Each row is a point on a landscape with many valleys, with its height.
A ball rolls from a point to the lowest of its 3 nearest points, and stops where none of them is lower. Distance is the straight distance between rows; heights are no part of it.
(450) h=88: [108 166 186 116  93 129 107 101 118 131 101 147 150 131 147 121]
(469) h=633: [139 119  80 121 141 180 166 126 121  95 146 105 185 114 220  75]
(386) h=612: [110  98 149 115 128 106  98 118  88 160 147  97  49 123 110 178]
(664) h=92: [104 144 163 130 111 130 123 109 142 122  89 169 161 134 156  97]
(34) h=418: [125 124  85 139 140 189 126 164 107 109 178 105 173 108  72 108]
(661) h=562: [150 114 110  80  15 121 152 136 131 177 135 106 110 112 191 131]
(610) h=701: [ 80 131 154 142 149  84 119 149 108 138 128 120 100 127 110 166]
(98) h=190: [109  96 153 134 136  89 111 121 102 144 112  91  73 131  89 184]
(11) h=272: [183 115  80 144 180 144 136 155 138  93 163 100 122 120  75 136]
(488) h=552: [ 89 147 127 156 156 125 134 152 135 146 142 167 152 135 108 118]
(228) h=467: [160 114 117  76  20 134 131 111 143 177 129 112 115 122 181 133]
(574) h=198: [129 124  92 135 145 172 145 109 128 104 120 171 165 125 172  63]
(97) h=482: [118 135  96 159 168 124 142 169 141 141 168 146 149 132  91 123]
(133) h=817: [ 82 139 165 126 134  93 107 141  89 146 135 108  89 125 121 169]
(490) h=295: [110 136  87 149 148 172 131 144 116 135 161 166 163 122  99  88]
(402) h=284: [206 119  87 128 184 139 130 126 145  81 127 134  95 140  58 135]
(632) h=218: [122 134 144 147  71 104 158 133 162 116  87 107 160 104 204 116]
(144) h=356: [135 119 103 142 138 149 160 110 160 109 111 155 164 124 207  78]
(35) h=580: [133  80 160 124 143 104  97 101 113 140  94 100  81 145  57 190]
(183) h=621: [145 169 175  69  85 142  91  98 120 169 158 128 118 138 156 143]
(8) h=677: [ 74 158 169 142 138 107 119 143 121 142 129 158 142 136 123 133]
(136) h=211: [132 136 153 134  58 109 144 117 150 118  79 106 151 110 195 112]
(375) h=534: [138  85 144 138 163  90 120 120 137 125  86 116  92 153  59 176]
(259) h=303: [157 127  80 154 168 152 136 169 129 115 183 100 153 118  79 130]
(160) h=255: [150  98 116 150 177  91 137 137 154 118 105 130 102 155  68 161]
(671) h=246: [186 110  86 148 184 118 141 140 157 101 126 128 103 144  69 140]
(285) h=402: [139 162 175  89  64 134 101  85 118 146 117 119 132 134 163 126]
(114) h=695: [161 144 158  75  45 148 108  88 139 167 132 116 128 137 163 131]
(113) h=273: [129 122 120 148 119 129 167 125 180 113  99 133 170 115 214  90]
(13) h=320: [145 130 135 113  23 102 154 133 133 142 107  85 130 103 194 125]
(434) h=503: [116  93 143 139 152  83 118 129 128 133 101 107  91 142  79 177]
(62) h=216: [138 133 155 125  49 111 138 108 143 125  84 105 145 110 186 118]
(299) h=493: [142 122  94 140 138 158 174 123 155 108 131 129 172 116 221  78]
(492) h=451: [121 139  82 155 152 160 136 155 122 139 175 150 163 124  89 101]
(330) h=286: [142 108 100 157 179  93 142 154 156 120 131 128 111 146  78 152]
(519) h=804: [110 150 162  85 126 118  96 127  93 160 174 119  69 122 148 167]
(333) h=103: [116 125 107 139 140 160 140 108 139 116 112 182 165 131 163  71]
(152) h=878: [ 73 148 161 145 150  91 122 156 115 144 130 137 131 134 111 152]
(443) h=323: [202 118 103 116 181 170 124 136 129  52 133 116  87 114  57 128]
(406) h=813: [ 88 158 172 111 123 105 107 134  87 149 153 114  96 120 136 159]
(462) h=197: [128 151 174 107  63 129 112  92 126 132  92 122 147 129 164 119]
(100) h=441: [135 121  83 130 146 171 157 114 132 101 128 145 163 119 201  68]
(557) h=163: [ 89 145 139 138 138 134 127 122 137 131 113 186 162 138 128  96]
(394) h=426: [103 175 187  98 100 122  98 111  97 148 135 129 129 131 140 139]
(6) h=461: [ 98 124 129 161 166  83 135 156 142 137 131 131 120 140  92 159]
(503) h=265: [111 119  78 126 134 193 131 130  95 111 150 160 166 117 118  71]
(421) h=77: [178  99 114 136 182 104 130 124 161 109  98 143  95 162  51 151]
(507) h=553: [115 174 184  80 101 130  95 109 100 154 153 124 110 131 152 144]
(223) h=266: [151 134 150 102  29 118 131 103 132 144 103  95 126 116 183 120]
(512) h=331: [114 112  77 123 135 200 135 124  94 101 138 156 161 117 146  68]
(446) h=335: [123 127 101 161 175 101 139 165 147 134 150 133 127 139  87 146]
(46) h=280: [192 120  92 121 177 166 128 155 132  61 161  84 123 110  73 137]
(104) h=730: [ 95 131 158 112 128 101 103 133  87 151 151 101  70 119 127 171]
(326) h=177: [ 91 174 187 114 108 124 107 122 109 137 114 147 142 130 135 131]
(108) h=342: [128  93 126 152 165  80 130 138 149 126 102 120  99 145  74 168]
(264) h=455: [120  83 152 122 134 101  94 104  97 156 120  90  60 133  79 187]
(618) h=67: [111 131 125 138 126 139 138 106 154 117  92 178 161 134 174  85]
(273) h=262: [164 121  81 153 184 118 144 156 151 114 159 118 122 138  78 140]
(188) h=142: [110 131  85 143 145 181 130 126 116 126 142 179 162 126 128  75]

Call two points neighbours if one is among the 3 nearest of the other. Go from one point of each pair to the other, from neighbour to neighbour, staying as low as possible. Name the highest point that can't be avoided.
(98) / (188) => (434)
(618) / (450) => (664)
(136) / (450) => (62)
(136) / (421) => (34)

Write out the way that a ball takes from each point below.
(469) => (144) (113) (632) (136)
(34) => (490) (188)
(299) => (144) (113) (632) (136)
(97) => (446) (330) (160) (421)
(488) => (557) (618)

Where does a ball stop that starts at each point below?
(152) => (421)
(8) => (450)
(574) => (618)
(610) => (421)
(104) => (98)
(108) => (421)
(507) => (450)
(285) => (450)
(375) => (421)
(492) => (188)
